Points, in no order, along strands that fork and pass close to each other.
In the rows, zero is written as 128.
Two points are linked if the straight distance between their rows is under 130. Some points are linked to none.
kog: [111 157 159 133 140 138  81 113 152 160  83 142 140 132 160 139 125 114
 153 100 178 123 114 132 114 158 111 100 149 173 122 146 107]
gik: [118 127 114 122 152 132 112  73 134 115 109 137 146 132 102 149  78 114
  72 213 114 149 110 118 195 120 180 118  81 131 181 111 141]
Gusot: [103 141 110 101 124 131 136 103 140 151  62 100 133  94 139 126 117 123
  65 180 142 103 164 148 131 163 139  89 121 109 126 114 172]
zodul: [163 155 166  87  97 133 141 144 119 105 102  94 110 112 174 133 108 142
 140 122 140 125 113 115  93 135 112 135 155 142 117 147 157]
ganol: [122 143 162 114 120  91 129 187 142 123 130 145 132 164 114  89 121  82
 130 150 162 104 125  77 100 152 189 125 117 161 126 129 120]
luga: [121 102 129 143 107 101 129 119 100 122 173 124 144 127 158 173 135 141
 139  88 157 135  74 139 128 143 106 122 123 145 168 112 113]
zabof: [160 200  98  95 155 172 119 104 117 101 124 108 116 143  93 115 123 163
 120 193 135 112 158 138 128 137 154 112 149  89 152 132 150]
Meb: [143 172  71 155 123 144 107 172  78  89 184 153  95 142  77 127 123 134
 113 135 135 162 152 146 113  94 121 116  98  92 106 123 148]
lalu: [118  86 177 121 148 149 176  90 110 163  98 115 145  74 153 183 133 114
 120 119 143 138  90 113 142 129  99 112 121 153 122 122 124]
belu: [121  93 128 167 152 154 189  82 115 188 100 121 175  79  75 135 135 147
 110 133 155 135 144 116 145 171 139 155 154 154 152  83 121]
guv: [147  86 137  85  71 114 161 143 117 116 108 118  75 118 102 114 161 112
 157  89 115  94 155 110 133  85 139 111 137  96  71 111 160]
lamos: [158 225 105 184 100  99 130 147  56  61 200 145 103 140  99 110 133  97
 146 117 138 134 138 107 146 110 130 121 107  80  88 137 121]
fadan: [ 61 160 151 152 102  89 113 119  84 132 145 150 108 117 156 141 124  68
 139  92 133  82 141 128 117 111  66 134 167 155 128 148 115]
Dev: [149 185 147 124 115 112  84  96  95 128 119  95 117 112 145 136 169 158
 161 129 146  86 125 149 113 151 130 119 114  86 100  95 113]
Sasu: [137 156 163 174  55 172  68 124 118 112 139  96 114 135 127 133 123 125
 160  72 136  86 129 148 105  82  52  82 184 146 117 145 116]
miz: [135 162 134 121  92 104  87 159  99 121 124 108 135 137 113  90 196  83
 152 128 154  73 141 134 103 103 132  97 122 110  89 138 138]
ror: [136  99 113  94  87 167  87 138 114 114 126 102 122 105 136 109 134  99
 121  97 170 109 151 147 118 120 107  99 176 127 129 140 152]
zuso: [106 119 154 146 158 111 102 108 118 172 108  76 156 120 131 128 156 131
 113  93 134 160 101 146 128 165 163 138 146 121 112  92 103]
Papig: [ 94 119  89 113 155 110 181  64 166 129 130 144  88 149  79 128 119 150
 109 131  94 140 141 142 131 116 107 155 157 117 156 128 125]
Nenu: [132 156 164 140 100 142  69 156 127 154 102  59 149 163 148 132 143 110
 170 108 150 128 128 141 142  83 142  65 144 150  95 166 114]
Gegaf: [110 116 161 146 186 164 142 106 153 183  85  97 156 115 188 138 102 145
 116  98 112 162 123 120 157 123  99 103 155 153 101 163  88]
lesi: [123 157 100 119 156 163 113 107 116 114 151 163 135 153 101 137 102 139
 106 185 149 156 133 132 172 118 165 104  73 132 179 146 150]
dok: [137 103 145 161 178 170 169 108 135 159  56 105 173  91 147 162 108 154
 108 116 113 188 132 108 148  88 108 140 183 169 102 158 120]
ziri: [122 185  93 118 108 130 131 120 105  78 170 154  72 143 111 118 110 115
 137  86 135 105 157 140 113 113 138 174 137  93 132 155 175]
Taka: [148 211  95 143 125 143 127 135  82  88 201 140 108 158 121 132 130 128
 159 127 167  80 124 154  82  78  94 139 137  90 139 128 121]
vazo: [133 147  88 142 136 110 116  92 110 127 127  98 108 102 162 175 126 129
  85 169 100 134 153 148 131 128 107 145  90  92 150  93 149]
Las: [118 118 153 109 152 124 122 122 122 107 143 167 152 146  84 117 108 165
 114 167  93 133 114 169 160 140 195 124  63 123 130 125  75]
zag: [ 89 128 137 148 169 122 142 119 140 182 132 142 172 142 137 105 162 154
 129  82 127 128  97 164 126 164  95 122 110 130 142 130  92]
binur: [106  74 155 182 161 147 140  73 129 194 112 118 186 110  90 104 143 145
 118 160 124 137 139 121 154 170 149 179 112 150 139  90 100]
kebo: [107  98 152 124 131 131 124 146 136 183 103  64 162 129 127 144 146 137
 129  97 150 157 111 152 123 143 136  83 192 148 110 108  91]
zem: [133 161 126 169 131  76 102 165 141 117 140 157 182 131 146 103 143 144
 125  92 137 132  93 122 133 150 142 139  37  97 121 139  99]
zup: [121 134 140  79 126 130 137 180 112 135 104 143  85 159 120 126 129 122
 121 158 156 104 157 121  70 108 121  96 155 144 121 124 153]
vuvu: [157 132 176 131 129 125  82  75 101 137 115 102 108 124 182 171 156 152
 175 138 126 114 142 126 109 155 134 147 125 125 128 118 135]
rozi: [137  74 161 105 131 142 159 116 135 146 107 129 132  78 135 176 101 149
  91 163 145 129 118  89 125 136 114 141 117 174 135 129 119]
zeso: [140 111 147 131 136 154 171 109 161 168 107  83 140 119  99  99 153 179
 189 100  88 159 126 110 131 146 134 164 157 134 128  94 123]
taf: [123 115  62 115 133 129 113 130 104 108 149 154  87 119 136 153 133  77
 118 112  93 106 176 145 112  91  76 120 142  93 149 134 141]
vezap: [154 103 136 140 121 113 113 145 139 130 152 159 139 142 182 179 126 173
 195 121  85 137 110 137 128 117 120 141 116 138 137  90 100]
sir: [135 169 128 156 122 120  84 138 137 130 107 112 125 108 105  87 156 143
 114 112 179 167 132 160 152 167 158  93 100 132  63 136 151]
nusez: [123  67 132 124 149 132 177  81 163 138 116 105 162 116 112 140 117 122
 116 196  94 149 103 100 149 106 111 147 135 148 176 116 105]
sobe: [116 103 125 121 138 130 155  97 104 112 124 136 117 106 165 196 102 127
 125 103 135 118  92 122 130 111  80 129 116 128 145 128 130]
Lok: [128 143  72 118 154 131 103 135 132  84 157 117 108 146  91 136 132 128
  97 141 124 180 125 111 127 166 150 116 120  92 122 133 134]
Dono: [140 145 134  86 140 162  79 152 151 114 153 148 130 141 133 134 101 128
 108 145 158 135 105 109 117 139 122 131  65 155 158 107  96]
Famap: [114 118 100  92 126 114 140 151  87 112 111 145  77 142  69 118 120 121
 104 147 133 122 164 136  99 103 166 104 165 117 128 106 163]
gabit: [120 100 118 134  94  96 107 161 104 147 137 115 126 122 154  90 177 122
 125  81  89 134 158 180 132  84 114 107 143 100 110 156 120]
fuz: [117 176  79 175 137 120  58 141 128 127 147 111 172 112 155 146 116 133
 113 125 174 126 130 134 143 158 112  98  92  70 123  95 126]
siki: [109 151 105 120 122 122 139  96 148 103  84 144 111 111 119 120 100 131
  76 188 101 151 140 144 141 172 137 118 127 129 128  97 188]
bupi: [130 193 114 113 146 130 106 138  46 130 171 156  96 176 109 115 109  92
 114 112 128 144 139 129 134  92 158 125 129 132 173 152 140]
kabin: [128 150 108 162 166 156 104  82 123 101 133 150 161 105 133 167  77 117
  77 196 106 142 140 110 178 144 152 130  40  83 163  98 124]
Mepin: [109 148 132 112 107 149  93 107  96 117  92 105 125  85 119 120 145 154
  85 174 124 111 167 151 129 167 141  96 123  75 113 111 143]
Puf: [114  95  70 131 146 100 150  98 133 104  99 146 121 126 104 156 138  78
 108 177 127 108 157 118 145 116 115  81 131 128 132 131 166]
fekip: [116 119 172 154 167 154 142 130 163 161  98  63 127 133 132 131 159 146
 157  98 119 190 129 182 144  87 147 120 151 131  85 126  88]
belig: [103 192 129 145 122 133  99 132 129 102 139 142 119 119 117 117 133 175
 123 146 162 151 118 138 135 184 121 100  90 115  99 129 149]
riti: [139 124 170 157 148 163 171 100 130 172  92  75 130 119  90 116 161 178
 178  86 119 182 151 151 123 107 135 156 191 132  88 114 117]
fak: [102 105 160 111 170 126 120 138 178 178  73 127 155 144 173 143 102 121
 138 113 129 132 120 116 137 166 128 108 140 144 122 146  90]
Noz: [145 165  87 137 101 152  98 110  95  99 187 113 133 104 140 128 154 141
 145 130 159  61 137 175 108 120  82 117 147  82 141 126 118]
vogo: [166 176 115 137 140  86 128 143 116  98 165 146 128 133 147 136 132 154
 112 119 123 152 106 136 140 135 163 124  51 100 137 113 116]
Zug: [ 92 151 101 141 133 151 113 147 122 105 117 142 157 104 135 137 101 116
 112 169 147 156 120 137 161 183 106 106  93  91 105 153 155]
Posa: [ 97  94  98  86  97 125 170 122 133 117  95 143  90 107  67 136  99 138
  83 111 134 105 147 152 112 144 141 127 171  96 125 106 167]
Gofo: [140 159 144 122  63 142 105 140  92  96 137 135 130 109  85  43 187 100
 128 111 150  67 148 110 127 115 137  88 128 110  72 123 131]
fofe: [155  96 146  92 142 140 111 125 153 128 138 128 125 113 123 146 129 139
  97 127 157 139 102 106 109 164 132 155 106 155 140 114 115]
mevus: [146  89 129 132 148 102 119  93 162 142  88 131 140 118 102 151 117 129
 122 199 147 124 141 112 117 178 168 142 134 149 152  77 132]
zavom: [153 252 117 139 124 149 124 135 117  98 186 121 131 164  79  75 135 116
 121 145 146  88 102 110 135 117 124 107 123 105  97 147 107]
Maval: [ 99  87  97 134 182 141 142 134 143 123 132 163 193 122 116 141 115 104
  87 161  96 127  90 120 158 123 135 135  63 112 168 126 116]
vuk: [129  89 119  83 121 105 138 153 139 131 113 105  98 134 108 117 123 108
 112 102  79 126 166 112  81 126 138 122 196 105 122 132 126]
Vusis: [149  70 174 117 108 145 151 142 127  96 155 132 160 110 120 120 140 162
 198 101  79 106  97 129 135 109 129 144 120 151  87 147  75]
nug: [152  55 180 164 130 118  85  84 159 168 135  98 145 114 132 123 162 155
 145 150 101 145 128 118 171 119 149 183  89 158 116 129 113]
tono: [144 128 142 155 138 100  97 108 135 150 153 106 165 121 157 133 187 127
 162  75 119 155  88 142 153 156 159 139  96 117 124  85  95]
mek: [124  89 156 111  94 118 173 149 120 179 104  64 139 116 118 117 151 167
 142  90 125 142 124 154 132 115 134 113 195 140 108 141 127]
Liguk: [160 119 135 110 143 132 120  75 110 112 121 137 107 150 140 195 107 147
 144 154  92 155 119 131 130  94 146 146 119 132 177 119 139]
tevik: [144 102 102 119 122 114 137 154 166 144 138 108 119 145 155 130 150 144
 161 116  98 155 116 123 153 139 150 118 140 143 130 116 152]
dufab: [131 148  78 125 172 130 120  90 138 102  87 163 135 152 115 142 126  88
 113 204 131 120 153 128 135 106 135 117 123 126 159 160 176]
dak: [137  90 101 134 143  94 176  90 181 139 100 141 103 138  91  97 124 140
 119 162 112 144 131 115 116  94 100 158 177 154 144 157 130]
karub: [166  51 149 143 105 113 157  90 150 128 124  83 163 116 107 133 125 167
 134 175 102 160 121 124 138 107 139 177 151 159 152 113 126]
Koz: [148 158 147 123  79 149  64  96  84  98 113 111 133  83 113 102 178 163
 121 124 145  99 145 173 121 154 140 102 121  68 113 109 129]
tuzit: [151 106 129 105 137  91 107  96 141 134 117 105 106 163 105 180 116 151
 133 184  92 177 110 110 134  62 161 129 135 135 151  92 122]
zaro: [105  66  99 120 163  95 164 142 140 155 134 117 137 169  85 122 144 117
 128 168 118 131 129 103 127 143 163 116 141 125 150 139 121]
nuvub: [ 73 113 124  95 131 132 141 170 140 169 103 121 100 146 154 145 126 126
 130 150 130 115 135 119 118 130 100  78 136 148 121 137 137]
nuv: [177 108 124 123 134 141 125 137 149 165  66 116 126  88 151 141 101 101
 107 127 169 132 169 116 101 129  98 130 185 157 116 156 136]
buzu: [137 163  85 130 179 144  87 144 153 127  95 145 136 161 112 132 137 133
 128 187 141 114 142 120 114 118 132 126  87  94 157 144 149]
vovez: [108 109 116 118 151 140 151 127 116 129 142 139 171  89 149 153 129 114
  61 128 117 151  70 126 153 157 102 136  75 131 156 107 121]
gaku: [114 128 179 162  96 148 137 149 134 124 135 149 104 140 172 128 123 162
 161  79 141 140 110 128 155 101 110 123 159 176  95 172 144]
kun: [110 151 133 131  55 156 101 145  83  62 168 157 108 114  84  78 153 118
 132 114 136  85 158 136 123 117 139 112 149  58 106 137 153]
vifed: [136  89 139 147 138 129 146 150 142 161  88 145 128 118 138 116 110 118
 142  82 140 150 165 125 118 116 104 136 201 178  96 177 132]
bomiz: [ 97 139 121 145 127 125 140 106  96 132 131 146 139 115 168 165 124  69
 118  65 138  98  98 135 118 126  68 107 157 137 142 141 121]
lov: [152 179 115 118 135 102 121 143  79 100 170 138  91 174 137 148 126 122
 137 110 130 133 131 153 107  79 121 129 119 109 165 145 117]
dake: [ 96 139  95 119 162 104 134 125 135 148 106 140 133 137 123 117 153 131
 104 103 104 144 126 146 106 166 110 139 138  96 124 130 121]
tol: [ 75 121 145 112 120  80 127 143 100 132 136 161  87 123 112 107 161  87
 133 104 107 104 174 129  88 100 133 152 177 111  89 118 145]
lak: [ 92 175 130 115 119 147 127 126  86  97 168 138 101 142 130  95 141  87
 141 169 177  68 144 139 104 136 120 122 179 136 136 149 135]
vidu: [153 186 104 144  94 106 114 192 107 118 159 114 137 140 207 134 101 115
 144 123 127  95 140 144  91 100  94 115 132 113 146 129 126]
Tal: [ 91 168 123 133 106 136  93 139 126 141 111 141 135 155 136 121 115  77
 124 117 170  90 120 119 108 167  89  81 147 164 138 128 119]
sok: [ 88 157 102 120 140 148 117 147 156 171 125 141 115 132 176 150 109  91
 137 115 141  95 135 113 127 128  82  66 117 132 126 116 126]
savol: [121 108 121 142 153 108 132 155 134 138 171 176 151 139 180 124 103  91
 118 116 118 107 126 139 135 124  90 149  80 142 165 157  91]
fedu: [175 172  94 145  88 100 149 149 100  69 169 163 108 156 133 105 135 110
 136  86 135 132  94 116 150 126 154 136  65 121 118 102 117]
Puru: [146 177 103 139  72  99 146 145 118  77 175 136  88 144 155  96 136  95
 151  71 127 105 123 128 125 126 136 155 128 120 119 129 152]
sovi: [127 153 141 150 118 146 103 119 138 161 126  99 137 112 229 174 110 157
 150 153 145 132 143 141 161 120  97 114  96 150 139 141 135]
fuv: [160 129 153  99 112 149 135 101 158 105 104 106  90 115 154 145  91 167
 156 129 141 113 140 114 127 137 134 171 153 133 138 159 179]
Vur: [162 157 118  88 132 156 141  88 126  92 117 122  74 146 111 137 114 161
 145 155 138 109 157 141 130 104 145 147 160 124 160 137 171]
pudag: [134 157 100 114 163 137 128  84 110 121 141 112 140  97 166 175 111 114
  77 154 111 139 107 113 167 151 138 133  71 104 168  99 126]
lefa: [128 121 116  82 134 133 163 119 140 101 129 157  91 142  93 147  86 141
  99 112 130 155 117 131 117 163 151 146 159 125 157 106 156]
rifen: [132  98  91 111 117 118 115 136 141 124 115 110  93 146 114 169 125 136
 117 158  95 144 120 147 107  78 127 138 156 122 135  76 162]
Kenir: [ 85  84 147 149 127 143 141 140 134 149 137 174 105 132 155 135 126 116
 150  92 131 130 135 111 125 115  87 166 170 172 115 157 155]
ret: [112 114 139 127 140 123 124  94 151 171 122 145 137 122 170 148 110 149
 109 160  87 116 124 141 148 147 123 160  76 141 150  93 103]
Lumi: [145  96 168 127 115 112 176 172 133 139 165 117 114 138 113  83 147  96
 153  77 119 140 121  49 121 106 133 161 153 154  92 136  97]
dufa: [136 119 206 134 140 117 143 135 155 168 100 116 181 131 124  86 152 139
 148  96 146 144  95 140 134 134 151 128 128 159 116 166  77]
Zokor: [ 99  75 151 115 145 120 114 186 175 156  93 131 173 133  97 105 123 137
 107 117 154 114  82 103 137 122 168 148  82 127 147 136 112]
Vok: [148  82 155 139 137 131 134 155 134 129 139 144 136 153 138 149 157 154
 191  91  93 140  88  87 109 110 115 151 137 142 108 129 103]
Gizav: [130  68 113 155 149 106 207  75 174 156  87 122 151  94 109 123 130 112
 120 158 115 141 119  78 137  96  76 127 151 153 139 152 129]
Govif: [114  79 133 102 107 116 122 142 123 167  96  79 143 111 116  98 170 137
  90 117 112 137 156 184 137 119 125  92 154 113 112 153 140]
timo: [130  71 105 135 147 145 206 129 144 160 104 148 171 111  82 131 112 131
 134 126 144 127 126 116 112 174 132 165 176 154 161 105 122]
vozo: [150  87 180 105  89 137 149 136 132  75 178 141  99 146 120 144 103 150
 170  99 121 110  89 122 137 107 144 152 101 159 114 146  98]
Bugu: [131 124 175 138 155 153  85  68 125 158  84 100 108 113 176 169 114 127
 153 125 160 128 139 124 128 181 132 121 155 152 127 125 117]
temo: [110 212 123 155 138 153 103 173  90  73 160 165 112 166 101 102  95  93
 153 174 139 164 140 117 124 147 142 111 130  84 113 166 136]
ves: [ 84  84 122 112 145 152 116 148 148 127 123 189 183 119 118 122  99  94
 102 146 123  78  89 153 134 135 133 120  55 142 133 121  89]
Sif: [153 121 100 121 150 162 153 102 174 126 116 168 105 117 166 155  92 110
 117 148 108 128 140 109 131 114  79 143 109 163 150 126 155]
Foz: [124 106 137 102 112 111 172 126 115 112 131 125 128 126 103 141 126 148
 138 103 153 128  89 142 103 172 165 151 158 127 136 109 157]
zaton: [140  89 122 181 135 192 201 112 150 141  77 111 193  88 106 122  94 150
 135 115 114 178 154  86 160  97  99 150 191 176 149 166 127]
Nirol: [143 130 117 113 158 145 131 102 180 165  77 145 123  87 160 136 117 102
 100 131 128 129 161 108 136 148  88 118 126 159 119 129 146]
zabi: [106 179  84 132 153 164 118 151  82 114 189 163 110 170 124 132 102  91
 102 158 156 150 138 118 154 110 136 101  91 129 175 147 138]
lupu: [137 170  65 137 139 132  97 111 114 106 155 139  77 125  72 141 103 162
  89 143 110 182 154 144 145 114 119 118 105  80 125 123 139]
Sigub: [111 149 168 126  65 106 142 127 112  98 161 126  88 147 128 111 127  97
 153  54 143  96  99 109 120 133 128 158 155 158 111 165 165]
Lati: [179  89 161 130 129 124 107  89 122 105 157  98 104 137 153 171 110 154
 159 161  79 135 129 120 155 118 155 162  81 134 156 122 102]
rero: [156  69 175 143 126 102  90 106 151 139 159 109 137 120 164 155 136 151
 173 139  74 109 126 125 143 123 162 172  53 132 105 103  77]
loset: [108 136 121 114 104 136 137 143  65  74 130 152 103 118  56  93 107 111
 104 156 145 112 194 143 108 126 169 134 190  85 127 144 156]
suv: [150  96 135  89 136  94 177 182 141 145 132 112  99 153  92 119 132 128
 135 112 110 134 132  74  90 119 151 143 177 134 109 122 113]
rako: [183  99 126  98  60 121 152 156 128 117  94 110  93 106  84 130 146 143
 164 104 169  83 174 131 108 122 168 107 174 105  93 124 154]
fovo: [150 246 128  92 153 170 127 131  97 114 144 120 128 157 100  85 135 156
 124 154 149 119 101 133 135 132 161 115 118 101 126 145 124]
zefip: [114 130  67 111 131 128 165  83 140 124 129 134  85 127 131 155  92 128
 102 112  82 112 151 157 125  92  87 130 136  95 150 115 151]
zel: [ 92 101 151 127 157 129 159 117 159 181 121 144 158 144 138 113 147 162
 145 152  89 130 117 145 135 137 111 138  96 138 150 137 103]
Suzok: [156 158 159 131 105 106 125 124 142 151  94  98 104 122 138 103 184 126
 147 105 168 125 117 145 148 138 146  97 108 163  79 138 141]
nogus: [127  90 129 130 142 108 188 163 119 136 113 182 188 124  91  90 114 130
 113 143 137 133 112 134  93 184 162 148 144 142 143 115 100]
Gugu: [112 185  82 152 173 136  92 148 124 100 126 171 125 158 111 107 134  93
 122 160 130 137 179 116 121 130 143 126 114  70 120 168 152]
viki: [104 146 116 130 163  97 111 153 124 116 152 176 113 158 138  83 137  87
 106 146 133 126 159 106 124 145 139 148  99 119 141 171 126]
zeler: [102  80 129 118 108 143 175 121 157 137 108 105 124 131 111 156 101 188
 142 105  82 133 132 109  99 106 107 149 197 111  99 115 158]
Bezo: [123 167 142 104  83 136 133 126 105  90 136 119 102 129 166 114 117 109
 130  97 166 102 106 130 102 129  80 139 153 152 149 171 152]
Nek: [ 99  65 106 110 103 146 138 121 145 140  89 113 116 106 125 162 115 142
 141 127  91 117 139 152 110 106 111 108 186 124 117  72 161]
novo: [143 115 145 159 127 135 141 144 139 149 136 114 158 136 141 115 175 122
 185  63 106 162  71 137 132 121 118 151 139 147 115 103  91]
Kez: [115  94  74 114 127 140 113 112 114 102 111 134 132  99 119 138 142 103
 109 131 128 109 166 145 120 133 107 103 150 104 129 132 163]
dip: [110  98  91 125 165 108 116 150 131 112 183 147 147 163 103 119 143 118
 128 128 112 153 107 115 138 162 159 108 104 116 155 130 104]
zemem: [102  91 148 138 148 115  79 141 160 181 107 115 173 128 114 114 138 162
  86 149 134 147  95 113 138 151 145 173  66 106 123 100 124]
dite: [144 145 113 140  78 167  69 116 105 112 163  98 124 108 134 134 141 118
 151  78 169  88 127 154 133  99  79 108 169 121 136 136 135]
Supem: [ 86 104 157 137 115 103 110 197 156 164 117 137 160 145 130  88 129 105
 127 126 165 111 113  99 132 133 166 136 112 165 136 150 132]
Zovu: [ 85 135 135 145 127  93 138 163 117 136 145 170 100 148 150  98 153  92
 125 133 122 126 139 139 104 127 134 159 125 143 115 126 152]
fuf: [154 117 169 111 127 101 147 145 118  92 176 157 108 139 103  81 140 100
 117  92 144 126 111  89 107 121 160 168 118 153 111 151  90]
febas: [120 173 151 137 118 144  76 118 148 167 115  57 128 125 192 142 132 146
 159 115 152 120 144 158 161 132 125  79 133 131 119 135 115]
basav: [ 82  84 114 155 162 128 121  86 156 192 109  93 178 124 118 141 150 126
  96 168 113 143 117 107 166 150 133 139  91 124 129  96 131]
Metu: [169 209 117 137 113 145  91 148 133  78 174 135 125 152 112  92 146 105
 150 126 150 108 103  96 102 144 119 118 110 136 117 123 121]
dufe: [100 158  54 176 126 152  99 155 119 113 147 150 148 103 141 137 110 108
 106 131 140 141 153 151 135 146  78  86 105  89 110 126 137]
nev: [127 142  98 182 141  81 111 160 127 146 131 150 179 130 181 119 124 111
 105 102 155 128 106 153 134 131  91 134  64 120 143 150 110]
pefug: [139 176 136 132 138 150 120 151 136  95 120 147 113 132  98 110 112 167
 108 189 145 172 126 126 142 162 167 118  77 134 106 107 160]
Vog: [164 163 139 128 109 137  83 155 159 117 167 152 131 141 150 131 119 120
 162 106 150 111  92 127 110 146 112 123  94 169 143 113 104]
Ditut: [124  58 145 121 123 162 215 107 160 113 128 140 148 104 138 128  78 140
 121 105 100 134 121  98 160 138 101 157 153 157 158 158 125]
vul: [171  73 156 133 114 103 125 113 139 152 114  92 141 109 151 155 174 152
 130 148  98 168  93 120 141 131 149 183 109 159 124 108 150]
saned: [140 141 202 111 106  96 129 123 152 161 110 114 129 131 154 113 153 162
 147 123 142 132  92 133 147 150 150 122  73 149 101 144 112]
bik: [175 143 122 122 123 127 113 143 135 107 153 164 123 138 174 155 118 138
 183 139 127 109 130 155 123 122 144 137  87 134 165  85 118]
lut: [151 187  69 138 121  99  87 183 123 123 146 108 161 142 167 118 125 124
 126 115 146 104 128 140 110 118 125 110  95  77 135 115 129]
mer: [132 202 100 161  91 152 106 157  67  69 201 163  97 124  80  88 129 102
 144 121 118 106 155 134 115  94 126 133 141  76  88 111 145]
zif: [136 114 157  99 159  99 164 140 118 108 123 163 152 149  80 112 109 144
  95 164 130 150 109 123 116 156 187 128 104 133 131 136 109]
Vupu: [147  72 159 112 130 129 140 146 126 101 197 154 112 142 122 106 102 112
 133  93  91 126 111 109 128  99 131 173 122 162 136 158  87]
Seka: [141  87 137 102  93 114 174 141 141 130 107 105  83 138 111 155 130 164
 161  87  79 126 124 104 131  85 135 131 149  90  67 111 147]
veru: [111  99 171  97 135 124 149 104 135 129 159 134 118 127 118 113 115 175
 109 155  80 132 108 154 138 147 166 162  73 142 155  86 102]
Zukem: [128 139 162 171 114 132 105 152 116 133 115  94 133 151 170 141 126 141
 145  87 142 163 117 131 139 112 122  73 162 176  94 177 109]
nov: [150  83 167 132 151 119 171 125 158 160  97 126 164 142 115  99 151 157
 159 123 100 150 128 117 127 152 143 147 145 151 143 139 100]
norug: [162 162 122 104 134 120 121 118 143 112 100 127 102 128 103 114 130 148
  80 171 108 162 132 127 116 133 172 145 110 126 122  91 171]
liv: [137 162 104 137 127 126 151 134 124 133 138 120 123 125 214 156  96 163
 148 151 137 100 148 152 124 100  75 107 118 118 150 124 140]
vad: [116 128 120 125  97  81 120 176  94 149 152 115 110 145 134 118 183  94
 132 109 104 111 137 136 109  89 124  96 110  90  89 127 126]
pelip: [154 124  91 119 156 132 159  62 187 107  88 141 119 113 128 149  97  78
  78 168 110 149 106  97 124  87 114 129 128 143 150 100 153]
vesel: [128 120 114 105 106 101 116 180 123 145 125  98 122 123 140  96 110  73
 112 114 139 111 174 110  84 161 152 125 195 130 118 148 118]
Kab: [ 62 147 144 139 111  71  87 128  80 109 146 135 115 111 121 101 159  73
 119 110 141  96 163 142 111 122 105 129 175 110 113 139 124]
nide: [128  47 148 149 128 194 171  82 170 125 106 125 172  78 100 116  84 159
 139 128 108 128 150 100 144 126  98 160 169 179 140 135  99]

A fork is a point with three links, a tip a point with one. Leave the first point through the second and follow the links. Name the first fork or tip that comes.
Seka, zeler | Kez
Zokor, zemem | zel
Zukem, Nenu | belig
zuso, kebo | mer

A fork is a point with three links. Follow the links from the first point to the second and name the forks in between, in order.
zemem, Gusot | zel > nov > belig
Taka, Vok | dite > Kez > Gugu > sobe > Vog
Ditut, Zukem | kog > belig
Nirol, sir | belig
Liguk, rozi | Kez > Gugu > sobe
belig, sok | kog

Name the points in between on the shortest way along the links from the first point to the second, in order.
norug, gaku | pefug > belig > Zug > dufe > fuz > lut > vidu > liv > sovi > febas > Nenu > Zukem
Gegaf, sovi | fak > kog > Bugu > vuvu > Dev > Koz > Mepin > Gusot > siki > norug > pefug > belig > Zug > dufe > fuz > lut > vidu > liv
Koz, Supem | Mepin > Gusot > siki > norug > pefug > belig > sir > Suzok > saned > dufa > nov > zel > ret > veru > Las > zif > nogus > timo > belu > binur > basav > zemem > Zokor
fedu, viki | Puru > Sigub > Bezo > zodul > fuv > Vur > zabof > fovo > zavom > Metu > Vog > Dono > fofe > rozi > lalu > sobe > bomiz > fadan > Kab > tol > Zovu
